A landscape with many peaks, sampled at points; each row gives a point and its height.
A climber steps from a point to whichever of its 2 nearest points has the largest rise for the distance, and stops where none of them is higher. Distance is the straight distance between rows; heights are no part of it.
J816: [130 163 141 130 130  84 111 102 142 103 122  67 149 144 139 148 130 147
 135 125 170  97 140 122 132 106 100  98 125 135 135 128 128  95 168]  h=1.01
J485: [159 199 139  96 124 136 147 125 145 135 117 104 105 112 127 110 159 171
 120 127 169 123 174 122 109 145  91  84 136 138  92 141 157 126 211]  h=4.55
J387: [151 137  83  94 139 142 130 130 116  75 130 162 110 141 121  53 106 150
  95  93 131 125 220 122 127 123 101  82 158 169 107  84 136 110 190]  h=3.94
J903: [143 132 148 137 163 140 154 174 131 185 198 112 143  67 148 140  93  91
 168 202 114 169 133 146  94 130 131 181  71 113 130 126 122 159 151]  h=1.84
J992: [125 136 153 166 164  95 122 169 160 159 192  89 129  68 136 140  90 125
 167 146 137 156  88 175 141 122 139 120  20 116  93 169 109 129 146]  h=4.12
J572: [ 88  76 118 108 106 163 163 137 123 102  70 191  92 150 118 128 136 107
 135 121 112  95 152  82 131 134 138 171 196 149 154 108 132 133 116]  h=6.05
J290: [220 166 120 107 141 152  85 101 100 147 108 121  93 172 101  61 149 174
  90  66 119  83 126 167 138 117 120  77 112 155  78 120 154 151 135]  h=1.98
J216: [119 151 129 135 100 106  92 109 140  63 128  91 140 162 107 125 127 123
 130 100 179 115 165 118 150 110 106 100 132 190 130 106 112  88 189]  h=0.76
J969: [148 105 163 154 139 146 137 145 109 183 195  91 139  95 135 143 113  89
 174 185  85 175  90 158 106 142 163 191  76 135 137 130 120 169 105]  h=1.69
J880: [121 158 124 142  88 122 137  92 141 101  63 114 113 146 100 170 196 139
 119  81 175  90  97 110 128 147 101 112 189 143 126 160 161 133 129]  h=2.80
J792: [ 80  70 163 173  80 136 138 113 157 138 119 116 149 116 135 183 135  97
 155 187 130 135  79  69 135 167 151 196 143 113 166 140 108 120  77]  h=4.50
J473: [159 169 108  78 133 159 134 133 114 101 104 149 114 135 116  98 131 151
 104 119 139 114 214 110 109 125  77 120 183 143 119  89 135 123 189]  h=4.52
J710: [128 120 117 129 100 116 138  79 120  89  71 118 147 156 119 172 183 142
 105 111 168 100 117  87 133 136 111 103 204 120 156 137 139 104 117]  h=2.42
J785: [ 76 115 171 175  77 149 146 125 151 142 113 148 129  99 120 176 156 103
 151 147 132 145  65  90 132 188 164 179 172 103 141 160 111 123 100]  h=4.09
J787: [ 79  43 122 147  96 140 142  93 144 120  87 144 149 140 145 177 149 115
 122 175 108 126  96  60 124 147 147 183 175 102 175 126 112 128  58]  h=4.94
J705: [161 144 127 116 127 132  87  93 105 112 193  78 183 122 149 128  85 133
 122 194 117 125 189 108 123  84  85 148 104 141 178  71  85  68 141]  h=0.27
J269: [ 76 140 130 160 141  68 144 137 179 112 124  93 137  86 154 161 119 149
 140 133 178 129 103 111 156 110 102 109 110  77 107 177 108 111 167]  h=4.48
J227: [153  89 115  92 207 126 156 170 101 171 164 145 115 113 170 105  95  96
 133 162  71 153 119 167 112 124 148 176 103  91 116 119 139 178 101]  h=4.84
J444: [139 111 131 123 124 158 110 122  84 115 168 110 172 136 134 111  83 116
 121 192  95 119 195  97 104 105 127 185 146 153 179  51  85  94 127]  h=0.18
J696: [119  62 136 172 100 124 112 104 126 149 148 105 166 147 146 168 139 103
 122 164  95 152  52 135 127 144 160 158  99 102 156 141 115 117  33]  h=6.18
J687: [109  94  98 147  87 150  92  98 112  71 132 159 162 170 120 114 107 127
 117 125 107 147 155 139 139 129 143 107 123 151 156 101 114  96  77]  h=2.55
J114: [175 141 138 125 138 166 110 133 113 152 185 122 160 126 142 105 100 125
 139 186  91 165 162 163  89 138 144 130  73 134 139 112 114 128 115]  h=1.36
J737: [154  80 132 105 166 137 136 172  92 190 145 166  96 142 130 103 116  94
 135 126  66 145  91 177 114 143 187 187 108 119 109 111 136 193  79]  h=5.28
J720: [145 165 161 151  88 148 110 113 144 143 158 127 179 124 109 180 167 136
 129 182 160 191 126 127 116 186 145 116 128 125 141 143 122 128 105]  h=1.39
J521: [212 177  89  82 119 161 104 114 113 132  91 165 102 156  80  52 153 177
  85  65 117  82 148 136 117 119 111  99 155 169  88  95 158 159 135]  h=2.40
J31: [122 149 131 122  97 180 129 155 122 153  85 192  63 142  84 104 152 114
 138  55 115  98  84 127 129 151 162 151 154 172 114 133 159 166 110]  h=2.97
J508: [181 119 121 118 206  76 149 151 126 166 151  85 121  90 171 112 102 135
 139 165 111 159  99 178 124 112 108 122  76  63  96 160 133 153 141]  h=3.41
J449: [105 137  89  91 150 130 169 152 132 117  91 192  61 119 131 111 135 142
 120  65 135 101 133 133 141 139 112  92 158 114  86 142 157 155 142]  h=4.45
J412: [200 173 132  83 127 169 120 125 104 172 117 155 122 158  86  94 162 151
 107  99 108 100 157 134  96 124 124 134 155 145 108  99 156 151 146]  h=2.78
J86: [181 134 146 150 189 116 127 151 127 167 170  81 112  99 152 121 109 129
 158 140 113 163  85 190 135 127 124 118  46 103  90 165 115 153 130]  h=3.74
J630: [115  93 102 122  99 108 107  79 111  71  68 122 166 187 125 150 172 140
  85 117 140 106 134  99 122 103 120 105 188 132 172 109 127 106  72]  h=2.03
J426: [215 160 129 110 147 102  97  89 105 153 113  79 118 168 131 101 137 159
 114  98 126  96 126 172 124 120 110  67 109 125  92 133 148 120 149]  h=1.57
J867: [125 102 159 158  98 142  94  92  97 145 149  92 161 170 129 140 123  99
 149 137 103  98 118 118 120 119 163 164 109 164 163 104  95  99  99]  h=2.87
J238: [157 106  80  70 186 130 159 158 109 153 104 197 104 145 143  87 121 159
  94 116  84 118 153 169 109 134 137 108 155  93  92 102 155 172 113]  h=3.88
J951: [193 127 108  71 186 143 143 153  99 173 146 168 121 126 151  81 110 128
 121 146  70 141 154 166 106 129 138 145 136 105  94  99 157 170 122]  h=4.38
J447: [141 117 185 147 111 139  96 116  89 176 161  71 128 148 116 128 121  83
 171 114 104  74  95 162 136 115 166 181  90 162 142 115 123 135 123]  h=2.60
J360: [ 54 113 115 152 128 103 129 135 153  94 156 122 152  94 142 155  79 125
 138 179 128 116 137  97 149  83 105 154 108 120 174 130  98  91 129]  h=5.69
J743: [160 156 131 106 128 127 132 124 127 146  89 119  88 144 103 119 161 167
 114  64 140  81  87 134 126 133 115 110 145 123  92 155 184 163 120]  h=3.60
J191: [130 143 147 123 165 114 141 161 115 152 163  96 102 109 132 101  83 101
 160 120 107  94 132 165 132  99 134 147  84 132 115 134 119 141 167]  h=2.12
J781: [ 79 152 149 123 174  92 161 181 169 140 153 115 122  59 128 130  88 113
 178 158 142 110 150 107 136  91 121 147  97 106 136 131 106 123 198]  h=4.80
J587: [124  85 113 118 144 133 137 127 117 136 129 148 138 140 151 130 121 118
 117 159 102 131 125 135 128 119 142 159 151 104 143 124 136 136  98]  h=3.44
J997: [ 68  62 105 124  95 152 139  96 129  76  70 169 143 159 127 154 136 117
 124 151 130 123 148  67 123 131 136 172 192 133 176  99 122 103  89]  h=5.47
J771: [ 90 114 114 126 149 127 162 157 133 125 129 155 128 104 142 130 117 124
 123 116 117 147 123 145 147 129 121 123 126  91 112 153 142 138 123]  h=3.81
J583: [164 110 104 110 208  94 165 138 139 157 129 113 114  97 185 116 103 158
 104 152 109 143 135 158 134 124  94 108 106  51  91 147 136 153 139]  h=3.12
J837: [ 93 122  73 115 132 137 140 150 123  45 118 198 106 151 127  73  99 115
 103  84 137 134 199 127 158 117 116  87 145 167 118  90 124  96 160]  h=3.40
J877: [159 108 153 140 104 170 113 120  92 162 189 107 169 121 139 138 111 108
 151 202  81 169 133 127  90 136 156 185 100 143 155  96 104 133  96]  h=1.53
J662: [ 95 167 101 132 117  93 122 130 195  57 106 146 103 123 117 103 128 160
 116 105 191 167 178 106 167 148 104  34 121 175 107 139 125  99 195]  h=2.89
J242: [ 71 102  93 165 115 101 110 102 154  75 146  98 168 119 156 178  93 127
 114 168 135 136 104 100 144 105  98 146 115 100 173 142 101  77  80]  h=6.26
J445: [136 137 171 116 170 127 151 180 121 190 166  95 102  83 133 122 105  88
 180 156 111 110 122 144 105 125 141 177  87 120 112 132 135 158 167]  h=1.97
J100: [ 80  93  73 134 111 133 112 121 129  54 150 184 142 161 125  92  95 137
  88 111 128 168 181 132 147 123 114  81 130 153 143  99 116  89 101]  h=2.94
J32: [ 84  68 139 189 105 104 115 103 145 121 169 102 153 112 152 176  94 108
 124 171 108 138  79 124 143 108 124 162 104  98 163 145 103  96  55]  h=7.06
J416: [124 101 140 128 102 143 122  97 117 132 126 109 158 160 128 146 138 116
 119 155 120 114 131 115 110 125 138 165 152 128 151 112 107 114 107]  h=3.13
J16: [145 191 126  83 137 138 148 145 149 111 124 124 117 108 129 124 135 150
 129 123 159 124 204  94 111 117  78 112 152 145 117 111 135 117 226]  h=4.99
J801: [121 168 135 133 121 113  73 125 134  79 169 110 144 129 115  96  96 127
 129 122 164 130 197 116 144  93 109 112 102 188 139  77  86  79 201]  h=0.54
J678: [125 144 122 128 127 118  83 114 119  95 197 101 159 117 115 101  63 121
 123 167 138 132 189 130 144  75 114 130  84 166 164  81  78  74 169]  h=0.39
J228: [161 112 128 130 113 111 120  91 106 176  85 122 144 162 105 162 192 131
  87 110 121 132  43 126 110 140 165 119 141  90 125 140 146 157  72]  h=5.30
J381: [149 184 162 144 103 146 119 102 137 152 135 127 148 123  96 150 178 151
 136 110 157 179 124 148 121 177 152  82 118 143 115 154 136 131 125]  h=1.70
J768: [136 130 150 133 137 122  97 133  98 147 152  93 115 143 128 105 104 104
 138  89 115  82 105 165 137 116 152 135  98 148 120 134 121 127 145]  h=2.34
J905: [125 191 134 131  90 161 128 126 142 100 128 166 150 137  99 138 169 154
 115 119 167 174 160 125 115 184 132  76 152 152 125 140 148 127 131]  h=2.05
J681: [ 71 121 105 121 122 128 191 154 137  89  64 185  58 114 126 125 148 114
 133  67 146  77 119 113 149 124 100 126 185 140 120 144 151 154 144]  h=5.03
J247: [126 107 117 117 103 170 105 125 101  77 133 152 149 166 111  98 100 125
 128 135 122 131 201  90 111 109 126 161 172 187 170  59  96  95 132]  h=0.09
J550: [ 86 170 110 125 105 125 137 125 175  76 108 156 132 123 123 131 145 161
 106 119 192 174 180 102 143 148  98  59 156 150 130 133 133 112 167]  h=2.50
J337: [ 80 133 129 118 172  77 116 155 138 105 165  99 125  82 126 134  64 113
 165 160 137  98 164 105 150  67 119 160  95 136 163 118  96 102 188]  h=5.17
J73: [135 120 161 150 104 107 120 108 112 190  93  71 121 133 126 180 180 110
 120 112 147 113  28 117 120 154 141 161 152  83 116 158 146 141 103]  h=6.46
J747: [101 118 148 140 108 161 163 149 137 164  89 173 108 110 114 160 173 106
 147 118 118 144  88  89 121 173 157 158 176 107 123 156 138 167 102]  h=3.66
J311: [166 163 123  92 116 149 120 117 114 149  86 141 127 159  89 134 177 156
  91  94 130 103 116 116  98 128 121 114 173 130 117 128 158 148 127]  h=3.14
J523: [159 189 122 106 133 125 137 123 160 124  81 107  94 121 113 111 161 180
 116  80 166  89 133 128 128 129  87  75 141 137  87 151 174 147 167]  h=4.08
J362: [ 87 118 156 168 125  83 127 122 151 139 137  62 151  87 151 176 119  99
 148 142 158 117  82 110 145 110 111 143 118  92 143 164  99 107 136]  h=5.02
J122: [ 82 140 101 149 131 105 142 150 166  85 116 173  95 111 142  95 106 152
 126  90 152 171 150 140 170 139 123  39  87 140 101 162 128 103 150]  h=3.42
J459: [129 105 107 149  89 119 101  82 122  95 120 134 172 181 112 142 160 146
  94 116 141 149 127 132 139 133 146  65 145 142 156 118 119  88  68]  h=2.04
J402: [189 174 135 112 150 165 113 149 124 148 170 130 147 111 136  91 109 169
 129 161 115 181 177 172 112 146 132  85  75 138  99 120 123 134 149]  h=1.14
J476: [122 117 173 163 106  91 106  97 121 163 127  48 140 136 149 172 146  93
 154 141 140 102  62 109 132 130 125 164 130  97 129 155 112 129 113]  h=5.62
J221: [143  70 118 155 138 133 108 125 105 161 154 122 148 137 155 144 136 119
 118 143  70 178  51 171 122 131 171 145  76  94 121 142 125 160  41]  h=5.42
J942: [ 73 123 117 139 145 101 155 148 154  92 113 150 106  94 146 130 112 134
 136 106 161 125 139 128 161 107 110 100 123 106 117 164 130 114 157]  h=3.96
J676: [138 115  84  86 150 141 165 149 131 124  76 196  99 142 125  85 149 158
 100  76 104 128 141 147 131 138 126  81 164 106  98 129 179 170 116]  h=3.89
J622: [ 63 104 132 136 100 139 166 158 131 108  87 183  81 123 132 128 117  85
 155  89 137  88 124 101 135 129 134 168 168 148 146 133 127 133 131]  h=5.55
J92: [100 158 156 162  75 126 140 118 142 127  84 124 113 111  96 178 182 116
 136  88 184 118  81 103 135 173 127 127 171 129 131 174 154 134 111]  h=3.16
J469: [ 88 147 158 151 171  88 131 178 179 138 175 118 116  45 123 139  89 117
 189 145 133 138 106 141 145 104 134 127  49 106 110 170 105 124 178]  h=4.46
J217: [156  51 118 112 141 128 108 130  90 173 131 154 145 163 153 113 126 109
 107 132  57 150  65 159 117 134 186 161 105 112 130 113 133 169  41]  h=4.86
J150: [113 151 133 121  97 169 158 150 132 132  81 210  98 132  84 137 167 114
 134  82 133 143 114 116 122 161 157 140 175 131 130 150 155 151 104]  h=3.30
J285: [184 161 145 125 140  88 106  95 119 156 120  38 134 150 139 143 153 152
 115 115 144 105 102 147 133 109 119  84 107 118 107 152 142 119 143]  h=1.28

Two climbers start at each pair of points below. Name the first point that both come to, or write -.
J508 / J191 => -
J150 / J676 => J572
J247 / J705 => J16
J720 / J877 => J942
J114 / J583 => J771
J768 / J381 => J942
J678 / J942 => -
J426 / J459 => J16
